A landscape with many peaks, sampled at points; each row gives a point and its height.
A climber steps from a point to the highest of its 2 nearest points, and stops where none of them is higher. Distance is the straight distance between rows; heights are no part of it.
<836> (h 58): [118 127 157  65 208 141  90 146  79 102 113 108 156  74 114 125  54 114
  91 126]
<558> (h 228): [134  55 163 149 129  94 128 152 167 160 148 124  98 170 144 128 163 151
 163 125]
<1066> (h 502): [165 112 144 101 124 106 137 155 141 121 174  83 116 187 114  72 153 112
 190  93]
<195> (h 545): [158 155 120 100 113  93 114 139 148  98 172  84 129 172 100  97 135 120
 171  92]
<388> (h 420): [149 108 184  81 135 134 135 167 120 137 138  97  93 164  89 118 104 123
 164  96]
<151> (h 130): [120 151 163  92 198 126 121 137 123 136 114 114 157  60 116 132 125 144
  93 101]
<629> (h 556): [125 116 127 145 118 136 125 139 176 123 163 145 106 135 116 152  67 148
 118 155]
<226> (h 471): [127  93 164  87 123 140 121 175 143 125 170 114 106 172  95 120  65 136
 187 115]
<514> (h 173): [ 93 129 138 158 123  69 143 109  72 108  91 123 106 128 134 112 131  75
  94  87]
<9> (h 281): [123 176 152 111 101 122 121 114 115 126 102 142  89 149 146 165 155 106
 103 145]
<513> (h 123): [103 192 119 157 133 117 170 113 160 120 142 127 115 144  93 170 120 102
  69 123]
<524> (h 155): [137 141  25 131  88 205 135 112 171 151 132 140 115 160 136 165 180 177
 100 175]
<283> (h 239): [122 163  71 134  82 128 146 119 144 103  93 101  92 129  97 100 119 158
 109 107]
<824> (h 440): [166  97 144 165 152 105 186 124  97 129 133  97 100 138 153  39 129 107
 139  98]
<991> (h 139): [ 49 145  65 158  98 136 137 124  85 125 112 169 116 133 111 149 129  81
  56  95]
<14> (h 172): [121 173  83 148  96 185 152 100 126 146 141 167  95 166 145 177 151 112
  74 183]
<670> (h 111): [133 104 110 138 104  69 123 133 151 111 172 110  91 173 167  72 138 123
 145 123]
<298> (h 194): [ 86 143 133  91 164  96  82 157 130 115 144 136 170 103 122 122 142 118
 121  67]
<920> (h 176): [118 133 128 165 144 147 143 119 148 155  99 166 130 101 127 188 138 148
  82 146]
<250> (h 349): [162 100 173 140 153 131 162 129 108 154  98 100 135 105 112  91 167 143
 164  87]
<1073> (h 307): [128 103 104 128  66 147 100 132 150 128 115 153  95 154 154 148 118 162
 150 175]
<556> (h 187): [129 151 112 170 117 113 178  90 151 158  62 118 109 141 140 168 200 162
 101 153]
<740> (h 1): [137  76 159  51 213 170 124 165  63 132 153 107 204  82 119  78  66 117
 182 128]
<369> (h 394): [166 138 161 160 157  97 195 110 112 118 138  78 105 148 129  75 132  98
 132 101]
<186> (h 341): [162 107  80 168  78  90 131  88 160 124 149 105 113 155 164 108 170 134
 144 175]
<30> (h 161): [101 164 129 115 142 171 132 129 138 147 106 162 120 100 117 188 120 135
  66 138]
<457> (h 503): [152 160 120 148 118  91 138 121 158 109 172  91 149 153  86 108 138 111
 157  99]
<487> (h 16): [153  98 172  69 203 158 121 150  60 120 142 112 170 100 141  79  74 103
 160 122]
<624> (h 91): [114 215  88 156 142 151 183  90 157 143 115 138 158 116 117 155 168 142
  79 137]
<1051> (h 451): [160 171 136 165 135  85 168  94 120 104 141  85 145 139 110  93 145  96
 141 103]
<171> (h 603): [102 111 150 134 144 134 117 147 140 117 148 145 122 111  95 155  46 119
 103 124]
<1022> (h 34): [159 141 165  71 192 140 113 138  68 106 126 105 155  91 129  98  65 117
 136 117]
<86> (h 264): [142 167  90 108  85 129 114 128 134  94 119 111 101 134 113 101 105 149
 132 117]
<544> (h 316): [128 136  60 165  77  88 156  82 160 138 120 101  95 163 154 128 189 126
 101 171]
<400> (h 259): [127 183 120  99  76 128 106 125 139 117 131 132 111 166 126 157 163 110
 127 142]
<106> (h 260): [101 130 113 164  75 119 111 119 105 122 129 164 137 135 115 158 125  83
 122 131]
<280> (h 177): [ 87 109 151  92 162 118  73 155 126 127 146 152 185  92 132 132 131 126
 144 103]
<367> (h 45): [ 97  84 152 105 139 169  72 124  76 115  86 158 158  69 149 140  91 118
 128 164]
<563> (h 217): [156 131 141 117 114 135 101 120  99 101 157 136 162 125 143 102  87 117
 193 144]
<785> (h 265): [ 97 155 111 151 109 114 156 116 121 118  71 112 120 105  92 115 137 138
 103  82]
<273> (h 298): [167 126 153  98 110 132 133 124 161 123 123  86  60 157 139 121 123 159
 137 159]
<875> (h 109): [133 206 122 143 149 125 181  91 156 137  93 105 150 104 114 138 159 156
  98 128]
<29> (h 124): [120 107 135 141 124  66 123 145 119 111 170 125 108 169 151  80 130 102
 145  88]
<870> (h 393): [136  72 149 149 122 142 129 137 116 130 117 137 102 108 133 103  74 149
 142 130]
<612> (h 149): [141 156 144 156 127 112 189  89 150 144  64  87 109 126 113 129 168 163
 117 128]
<253> (h 328): [ 83 120  72 157 110 172 105 125 105 121 108 166 179  74  96 137 111 113
  96 111]
<1008> (h 152): [ 65 138  80 161 106  91 128 121  82 104 104 150 115 128 125 126 115  75
  68  82]
<979> (h 105): [ 92 161 115 124 184 128 121 132 140 126 126 144 169  61 131 137 126 137
  71 107]
<92> (h 411): [127  94 183 150 151 123 139 119 104 152  77 116 135  87 111 132 157 129
 131 100]
<495> (h 180): [119 142  91 169 116 160 157 105 137 169 122 177 108 163 154 205 177 128
  74 184]
<886> (h 516): [137 109 148 111 107 131 114 147 174 128 169 123 115 161 111 146  92 149
 171 154]
<150> (h 524): [103  88 171 132 161 137 132 146 114 125 104 120 104  92  86 133  60 123
  88  94]
<437> (h 235): [161  88 145  88 145 151 139 172 130 143 194 112 162 156 115  81 106 131
 238 120]
<96> (h 210): [175 136 137  83 125 138 114 141 125 113 178 108 157 143 126  91  85 143
 212 141]
<780> (h 257): [172  78 160  93 162 157 151 171 140 168 167 118 147 140 127  85 136 154
 211 120]
<606> (h 410): [115  98 160 105 150 151  91 136  83 120 113 116 187  76  76 139  81 103
 139 115]
<489> (h 55): [ 83 113 110 111 119 162  79 132  92 117 102 186 148  88 173 131 103 127
 111 148]
<615> (h 296): [ 98 151  73 175  65 101 160  92 134 147 122 133 105 169 129 153 186  97
 102 152]
<946> (h 190): [123 115 129 171 127 126 141 123 158 158 123 172 110 139 155 198 151 141
  90 165]
<343> (h 93): [ 89 166 108 110 182 128  96 131 112 100 138 153 177  82 137 137 108  99
  63 111]
<1078> (h 373): [ 97 113 135  88 127 167  74 145 104 127 122 141 193  80  72 167  80 128
 156 135]
<770> (h 216): [144 147 105 146 125 134 168 103 188 147  89 106  81 153 144 178 172 175
  80 174]
<126> (h 345): [ 78 112  86 120 125 171  80 144 114 113 131 165 193  72  91 145  80 116
 112 120]
<966> (h 159): [111 108 176  92 195 127  91 149 135 147 139 141 177  72 136 142 124 143
 126 124]
<722> (h 489): [178  80 153 136 163 131 167 142 104 142 145 120 113 133 171  43 142 119
 167 109]
<953> (h 142): [ 98 196 126 117 134 151 145 125 133 126 113 136 126 123  82 184 119 107
  72 121]
<375> (h 362): [179 105 101 156  77 113 118  99 143 115 150 115 119 148 161  94 134 138
 174 176]
<299> (h 290): [142 117  97 125  88 160  96 130 176 147 126 153 129 158 140 189 152 174
 153 182]
<945> (h 206): [116  79 147 177 126  85 133 133 164 166 124 147 109 151 146 174 174 146
 126 133]
<913> (h 403): [198  91 138 152 101 130 149 108 132 122 153  85 112 161 127  85 125 124
 189 152]
<744> (h 309): [126 163 190 100 139 118 124 131 123 134 101 129  93 129 133 163 136 125
 105 130]
<543> (h 193): [ 91 154 150 137 137  67 132 118  95 114 112 123 133 135 128 126 159  83
 109  80]
<754> (h 238): [119 184  99 121  92  97 123 114 159 123 132 121 126 155 132 132 200 126
 129 121]
<361> (h 140): [123  98 149 134 151  95 119 146 114 120 166 133 148 129 144  84 126 106
 155  87]
<557> (h 299): [ 90 135 100 140 128 130 121 127 100 112  86 130 149  75  90 117 108 123
  93  76]
<353> (h 288): [124 131  85  98  64 126  89 138 144 100 131 133  94 154 156 101 124 151
 150 147]
<713> (h 255): [175 140 136 129 127 118 153 100 168 128 112  92  72 148 168 132 152 161
 108 177]
<175> (h 361): [156 142 195  82 141 125 134 143 131 137 117  96  76 147 120 131 125 140
 139 120]
<463> (h 165): [136 154  55 128  74 198 135 107 155 141 147 150 104 177 133 172 156 134
  97 190]
<820> (h 215): [100 170 134 113 126  85 107 137 131 121 130 131 148 127 127 132 173 114
 123  84]
<52> (h 277): [ 91 143 113 173  75 116 142 112 118 144 112 154 122 144 101 177 168  87
 106 127]
<827> (h 158): [113  97 143 101 175 111  98 170 134 126 187 143 174 111 141  88 105 136
 175  92]
<964> (h 79): [ 98 144 122  93 200 128  80 138  90  81 122 125 173  83 121 130  71  92
  67 115]
<551> (h 71): [128 179  75 124 120 159 117 114 128 130 130 171 150 100 160 134 149 144
 101 147]
<651> (h 273): [156 106 124 125 134 146 102 143 181 153 135 149 145 133 147 177 132 199
 164 177]
<1063> (h 351): [137  61 123 172 103 125 127 127 129 145  87 150  80 121 164 117 115 179
 129 147]
<698> (h 447): [131  92 153 145 150 134 148 137 116 127 109 116 103  89 105  95  75 147
 117  97]
<501> (h 232): [121 113 149 127 108 135  85 118  83 102 142 156 171 119 144 130  92  90
 177 147]
<225> (h 64): [117 165  99 104 107 157  85 125 102 118 116 177 158 101 163 130 136 131
 127 143]
<374> (h 443): [170 101 160 134 134 101 134 121 113 136 128 129 109 133 195  77 162 137
 165 141]
<19> (h 467): [199  99 151 110 128 137 166 140 142 142 153  68 108 174 117  72 168 123
 194 118]
<419> (h 107): [126 183 125 152 125  85 164 105 154 108 147 107  97 161 122 140 128  99
  85 131]
<939> (h 80): [126 209  56 135 129 167 158 103 151 134 138 149 141 121 145 132 163 148
  83 143]
<305> (h 477): [128  84 196 133 160 140 120 126  74 131  93 108 152  88 100 125 122  90
 128 107]
<523> (h 294): [175  78 176 112 174 158 160 157 116 175 130 108 146 108 107  96 136 142
 183 101]
<85> (h 247): [ 97 127 117 135  81 122  84 121  87  98 147 173 157 148 132 152 102  70
 150 136]
<145> (h 324): [144  79 105 157  80 122 120 119 150 134 109 141  71 153 167 139 124 165
 127 184]
<259> (h 251): [160  55 142 140 148 116 114 156 190 157 142 127 116 165 156 157 151 196
 167 152]

Call two points neighbours if one is among the 2 nearest of the other. Go from one point of each pair to the other, from neighbour to neighbour, staying as high as possible. Name the lowest point that can't be avoided.
<195> and <305> | <96>
<722> and <195> | <369>
<171> and <305> | <283>

Two climbers start at each pair of points below. Name the first point that both come to, or write none.
<487> and <361> | <280>
<785> and <754> | none
<740> and <96> | none
<513> and <612> | none

Where does a climber stop that starts at each point below?
<283> | <305>
<186> | <195>
<939> | <171>
<29> | <820>
<151> | <820>
<563> | <195>
<388> | <171>
<651> | <171>
